A landscape with many valleys, sampled at points; each row gives a point and its height.
From any point a ball rolls to the lowest of the 2 points nearest to it. It stops when none of these is lower. Distance is the straight distance between rows; heights are no part of it.
(252) height 521: [125 115 143 173 156 140 171 136 129  91 100 126  89 140 140 122 162 119
 127  86 131 100 206  96]
(457) height 595: [ 82 144 120 101 131  76 149  89  96 146 165 154  97 164 113 144 121 181
 112 112 146 148  95 147]
(122) height 256: [217 142 132 141 131  70 136 120 142 165  81 109 119 153 165 132 139 100
 105 117 101  99 129 127]
(609) height 386: [146 126 136 107 122 122 122 150 155 118 183  87 165 109  58 120 143 112
 147  89 151 158  70 145]
(980) height 149: [210 104 108  96 143 142 136 172 119 129 128 121 157  62 146 100 119  89
  87 124 137  97 141 103]
(936) height 360: [105 102 153  94 161 106 100 109 185 148  83 184 164 126 114 147 113  97
 105  68 121 125  47  88]
(521) height 499: [ 83 111 147 170 110 187 158  92 123  89 125  72 106 144 125 146 164 112
 170 134 125 123 154 130]
(1022) height 498: [ 96 152  99 149 146 139 140 135  99 151 120 154 107 133 163 105 169 155
  91 134  62 147 159 133]
(435) height 559: [ 69 139 116 166  92 203 108 123 144  84 118  92 113 143 155 153 132 116
 191 122 118  92 152 149]
(142) height 626: [ 97 159 112 111 138 111 158  90 112 114 151 145  92 156 111 135 103 149
 125  76 154 119  68 120]
(836) height 249: [176  93  86  85 135 102 131 161 136 159 108 142 168  38 119  79 110 122
  55 154 135 122 134 100]
(347) height 660: [ 86 137 110 153 119 139  69 183 173 105 155 105 138 139 115 137 146 137
 168 140 138 104 140 145]
(312) height 251: [135 160 138 116 128 140  84 176 140 114 165  93 155 156 145 120 107 167
 140 113 128 120 121 188]
(1014) height 539: [ 89 124 132 126 162 149 114 170 103 117 179 128 168 148 113 106 125 184
 129 138 134 165 173 167]
(158) height 359: [186 108 179 134 119 142 135 105  86 126  98 103 167 130 160 109 114 122
 118 190  98 161 154 166]
(107) height 441: [133 107 180 175 127 155 170  82 145 165  82  43 142 134 130 129 158 137
 132 156  81 162 148 160]
(833) height 292: [170 148 121 153 120 109 125 127 172 158  69 124 106 131 166 134 172  93
 125  92  85 109 131 115]
(837) height 421: [ 85 167 126 158 137 186 177 112 130 118 132  99 107 130 109  91 152 134
 137  72  87 136 106 157]
(958) height 503: [136 135 142 137 110 124 105 142 173  66 155  84 112 113  76 196 136  94
 196 103 154 148  65 134]
(710) height 374: [126 131 130 117 185 112 171 141 107 177 128 137 114 149  90 100 105 144
  56 167 132 165 121 101]
(465) height 289: [111  97 114 117 135 142  98 184 170  89 159 124 127 115  99 128 122  98
 152 128 213  71 153  82]
(727) height 433: [152 134 144 123 139 138 178 131 114 105 174 141 156  93 140 107 149 145
 137  79 112 155 147 144]
(536) height 504: [103 119 105 126 167 150 117 174  75 100 206 140 156 127 118  88 121 136
 113 115 146 131 178 124]
(394) height 410: [173 140 186 156 101 156 169  98 119 149 110  88 157 115 142 103 152 123
 116 171  75 169 137 169]
(993) height 472: [ 97 161  49 107 112 109 118 129 138 108 158 178 119  95 124 131 120 102
 163 101 165  98 132 114]
(643) height 382: [ 95 123  58 109 121 121 111 156 172  82 163 123 141  91  81 135 138  80
 165  96 193 102 120 102]
(269) height 799: [103 153  96  85  59 152  73 103  89 100 143 152 156 101 201 130 107 136
 163 114  77 159 135 206]
(641) height 432: [135 108 150 179  92 176 166  68 117 132  88  93  98 150 170 146 178 102
 149 123 108 103 154 125]
(667) height 240: [200 110 142 113 137 133 150 157 151 135 140 107 139  79 125 116 136 110
 101  85 157 105 107 119]
(999) height 492: [117 136 123 169 124 167 151 112 131 159 106 126 128 114 125 119 194 131
 118 160  68 146 142 133]
(709) height 465: [126 127 150 201 151 138 147 134 170 157  77  79 112 138 112 107 178 132
 119 137  70 150 140 133]
(464) height 480: [155  91 190 166 142 108 155 152 153 112  78  83  81 165 131 154 142 122
 122 120 173  86 159  96]
(487) height 676: [175  89 152 112  93 139 107 134 101 133 121 154 165  99 185 146 117 153
 162 177 104 135 173 141]
(316) height 324: [111 164 124 149 134 136 129 119 165 150  97 137 112 129 129 132 146  94
 130  62  96 115  88 111]
(230) height 705: [112 161  96 116 143 107 102 186 175 135 150 131 154  92 109 103 153 131
 135 103 115 115  92 152]
(156) height 703: [113 162  86  97  88 140  95 107  99  83 158 158 133 121 150 144 102 128
 160 149 138 122 121 160]
(715) height 463: [104 119 147 145 135 137 121 105  94 146 118  85 110 187 181 130 127 174
 101 113 128 123 159 181]
(774) height 367: [208 126 156 140 101 108 160  87 110 158  90 130 121 128 112 139 140  82
 112 212 120 128 154  92]
(992) height 396: [128 139 136 157 197  91 149 130 131 178  85 136 101 150 114 105 132 154
  59 157 122 165 156  94]
(265) height 365: [143 153 136 113 108 137  75 146 116  86 178  83 143 166 129 153  93 154
 137 158 149 146  63 191]
(178) height 749: [109 162 114  84  38 131 111  95  89 105 159 172 122 117 115 147 103 142
 130 159  96 156  96 188]
(137) height 442: [103 129  87 128 153 126 121 163 138 116 151 148 103 129 129 100 104 135
 108  92 177  73 133  91]
(396) height 583: [145  88 151 137 130 152 133 154 147 120 139 135 159  88 112 126 148 138
 156 160 139 124 182 101]
(31) height 120: [ 73  77 140 126 106 146 137  92  88 138 135 143 133 124 120 139 135 170
 126 210 114 170 175 153]
(508) height 783: [ 70 147  88  73  47 133  96  82  64 100 127 175 131 121 140 122 101 139
 129 135  88 166 140 209]
(165) height 423: [204 102 185 112 148  85 146 115 140 144  84 105 106 135 131 148  85 127
 122 115 150 143  94  86]
(171) height 288: [183 130 146 106 131 112  85 149 122 120 153 106 125 150 145 163  90 163
 108 126 155 114  52 150]
(831) height 350: [160 134 147 169 105 148 144  89 118 143  86  78 112 160 169 131 137 107
 146 135 115 126 102 141]
(42) height 451: [ 83 101 120 105 116 112 138 103 113 164 137 184 114 130  79 140 129 126
 140 159 162 128  97  84]
(264) height 293: [227 146 131 138 145  56 139 120 108 174 101 119 116 167 147 118 102 100
  63 163 106 125 179 142]
(11) height 303: [147 107 112  93 174  79 167 164 127 151  88 121 148  63  86  79 104 132
  59 176 135 167 151  93]
(558) height 449: [153 141 166 118 111 146 129 144 143  73 187  85 145  86  99 155 127 109
 165  96 154 146  95 129]
(418) height 500: [118  99 152 153 126 125 151 131 150 123  99 120  82 159 154 162 154 142
 138  99 158  84 171 109]
(892) height 401: [ 75 101 111 132  86 136 132  57 118 154  76 122 108 133 168 156 146 150
 135 141 127 113 146 125]
(853) height 345: [ 91 126 134 127 145 123 114 110 175 125  84 174 126 134 116 132 131  74
 120  28  89 116  47  71]
(104) height 561: [ 72 144 106  88 122 106 134 115  71 117 176 171 128 147 120 128 114 181
 105 132 126 168 136 164]
(642) height 308: [ 82 108 135 157 137 149 135 109  91 141 132 136 122 157 149 131 150 149
 143 181 135 122 182 124]
(968) height 362: [192 125 166 121 156 119 107 151 151 153 116  77 118 164 115 130  69 155
 105 100 147 115  53 131]
(145) height 450: [112 143 127 128 121 123 118 129 157 184  80 187 150  94  86 116 142 103
 108 170  91 142  59  64]
(245) height 624: [170  98 161 114 116 145 115 148 100 110 151 158 189  79 125 118 121 129
 146 180 113 152 167 108]
(378) height 481: [127 169 121 113 125 149 160 127  87 108 188 135 165  93 128  98 128 145
 119  73  88 186 122 183]
(663) height 436: [102 128 162 135 120 126 100 132 189 115 114 116 128 141  92 165 148 114
 172 106 144 138  65 126]
(423) height 124: [164 131 139 149 123 155 104 150 120 109 143 119 145 133 158 120 130 144
 124 139 120  93 137 141]
(46) height 353: [ 98  91 134 119 129 101  83 190 182 112 130 137 113 134 105 167 117 135
 161 125 200  78 135  94]
(616) height 405: [ 87 120 104 126 136 101  96 156 165 102 126 135  81 155 126 136  88 133
 144  92 193  73 107  92]
(35) height 408: [158 105 160 161 139 103 158 103 140 174  61 141 118 135 103 140 131  99
 112 191 133 132 135  59]
(656) height 464: [120 132 110 114 137 133 113 162 156 174  90 170 137  96  95  91 160 122
  75 190  68 148 100  96]
(604) height 391: [165 102 183 145 149 123 106 144 170 137  88 101 107 155 124 150 102 131
 136 101 139  98  76 113]
(1001) height 757: [132 116 119 105  93 137  96  90  81 124 113 135 136 116 198 133 116 151
 154 105  96 143 166 189]
(489) height 664: [130 168 126 111 125 116 123  95 118 121 159 118  91 166 130 150  92 149
 139  58 136 134  30 165]
(27) height 392: [ 99  94 143 106 149  97 104 124 189 118 103 158 137 127  77 167 122  94
 154  70 163 146  59  91]
(305) height 478: [128 151  85 128 166 143 128 163 123 169 124 150 115 118 125  83 170 108
  63 151  70 141 147 101]
(24) height 397: [ 65 108 116 133 143 136 155 113 110 141 152 156 107 160  94 124 127 152
 117 168 152 126 131  91]
(476) height 342: [141 113 136  95 184 109 173 145 115 154 146 121 151  96  89  86 108 148
  88 143 134 160 132 109]
(152) height 536: [ 88 151  65 102 136 102 133 119  98  89 201 171 123 123 110 134 119 120
 167 118 185 125 165 107]
(700) height 648: [ 86 155  91 116 100 147 116 118  80  83 183 176 155 145 142 123 108 120
 193 140 151 158 161 168]
(342) height 412: [126 151 119 159 164  87 126 138 106 183  92 122  96 178 143 115 138 153
  74 156 114 113 154 118]
(365) height 375: [119 179  96 137 132 155 156 123 134  98 150 136 120 102 137 104 150 110
 149  58  98 124 141 143]
(337) height 409: [109  93 137 112 132  90 111 114 154 136 142 168 125 118 104 168 104 149
 152 144 188  86 127  85]
(87) height 314: [ 66  99 117 120  89 122 167  67 122 137 103 153 119 115 140 154 151 159
 128 169 102 156 133 143]
(650) height 456: [203 100 181 132 138  91 164 106 116 146  78  89 103 164 146 154 104 127
 117 131 173 108 167 117]
(896) height 435: [151 148 122 152 164 122 125 132  79 151 117 110 107 183 178 111 122 157
  81 114 126 103 155 153]
(196) height 473: [101 132  60 115 161 132 106 172 118  96 200 146 145 128 109  85 105 108
 102  90 159  87 150 124]
(682) height 591: [ 43 157  72 120 132 143 145 109  92  83 180 180 139 132 140 120 116 124
 154 122 158 160 178 124]
(582) height 717: [152 181 108 121 103 158 143  76 105 107 154 113  84 133 165 149  90 118
 146  87 118 107  62 145]
(442) height 620: [ 78 165  78 146 103 178  85 158 168  85 133 140 151 123 141 139 127 102
 207 141 116 110 159 148]
(161) height 685: [104 145  90 121 121 108  64 180 181 129 144 128 159 112 118 153 163 159
 163 143 120 117 112 180]
(725) height 718: [176  95 144 128  95 140  97 114  87 131 109 131 134 137 205 142 116  99
 150 145 103 120 181 144]
(655) height 248: [158 123 171 163 102 165 103 131 121 125 105  86 127 148 150 145 124 128
 138 176 120 107 116 156]
(762) height 434: [138  93 145 123 124 119 125 104 177 180  66 158 145 123  96 119 126 103
 133 169 101 127  83  60]
(373) height 523: [109 162 115  91 126 141 142 131  83 117 197 147 150 119 104  90 126 156
  91 115 126 149 106 151]
(658) height 548: [157 105 156 151 151 131 158 132 133 116 106 124 136  89 135 120 159 110
 146 134 121 127 213  84]
(817) height 315: [163 100 142  85 139 102 139 151 150 133 161  91 133 102 101 126 114 118
 114  56 166 131  58 122]
(524) height 322: [206 145 151 147 138  80 151 115 115 153  91 107 118 147 124 108 106  66
  84 206 133 145 187 112]

Where does a ball stop that starts at each point below?
(442) | (423)
(342) | (980)
(457) | (365)
(1001) | (171)
(156) | (465)
(958) | (122)
(252) | (171)
(536) | (465)
(762) | (122)

Call two points neighbours if one is among the 2 nearest of the other. Go from one point of each pair to the other, from neighbour to neighbour, staying as low as possible. Name the highest point that can't be avoided.
(171) and (423) | (265)
(465) and (980) | (715)
(465) and (31) | (42)
(122) and (365) | (837)

For each start below, name every point that the ball comes to, in order.
(230) | (347) > (442) > (435) > (521) > (641) > (831) > (655) > (423)
(489) | (142) > (457) > (104) > (373) > (378) > (727) > (365)
(508) | (178) > (156) > (700) > (682) > (152) > (993) > (643) > (465)
(1022) | (305) > (656) > (145) > (762) > (35) > (774) > (524) > (264) > (122)
(896) | (342) > (992) > (710) > (476) > (11) > (836) > (980)
(582) | (142) > (457) > (104) > (373) > (378) > (727) > (365)
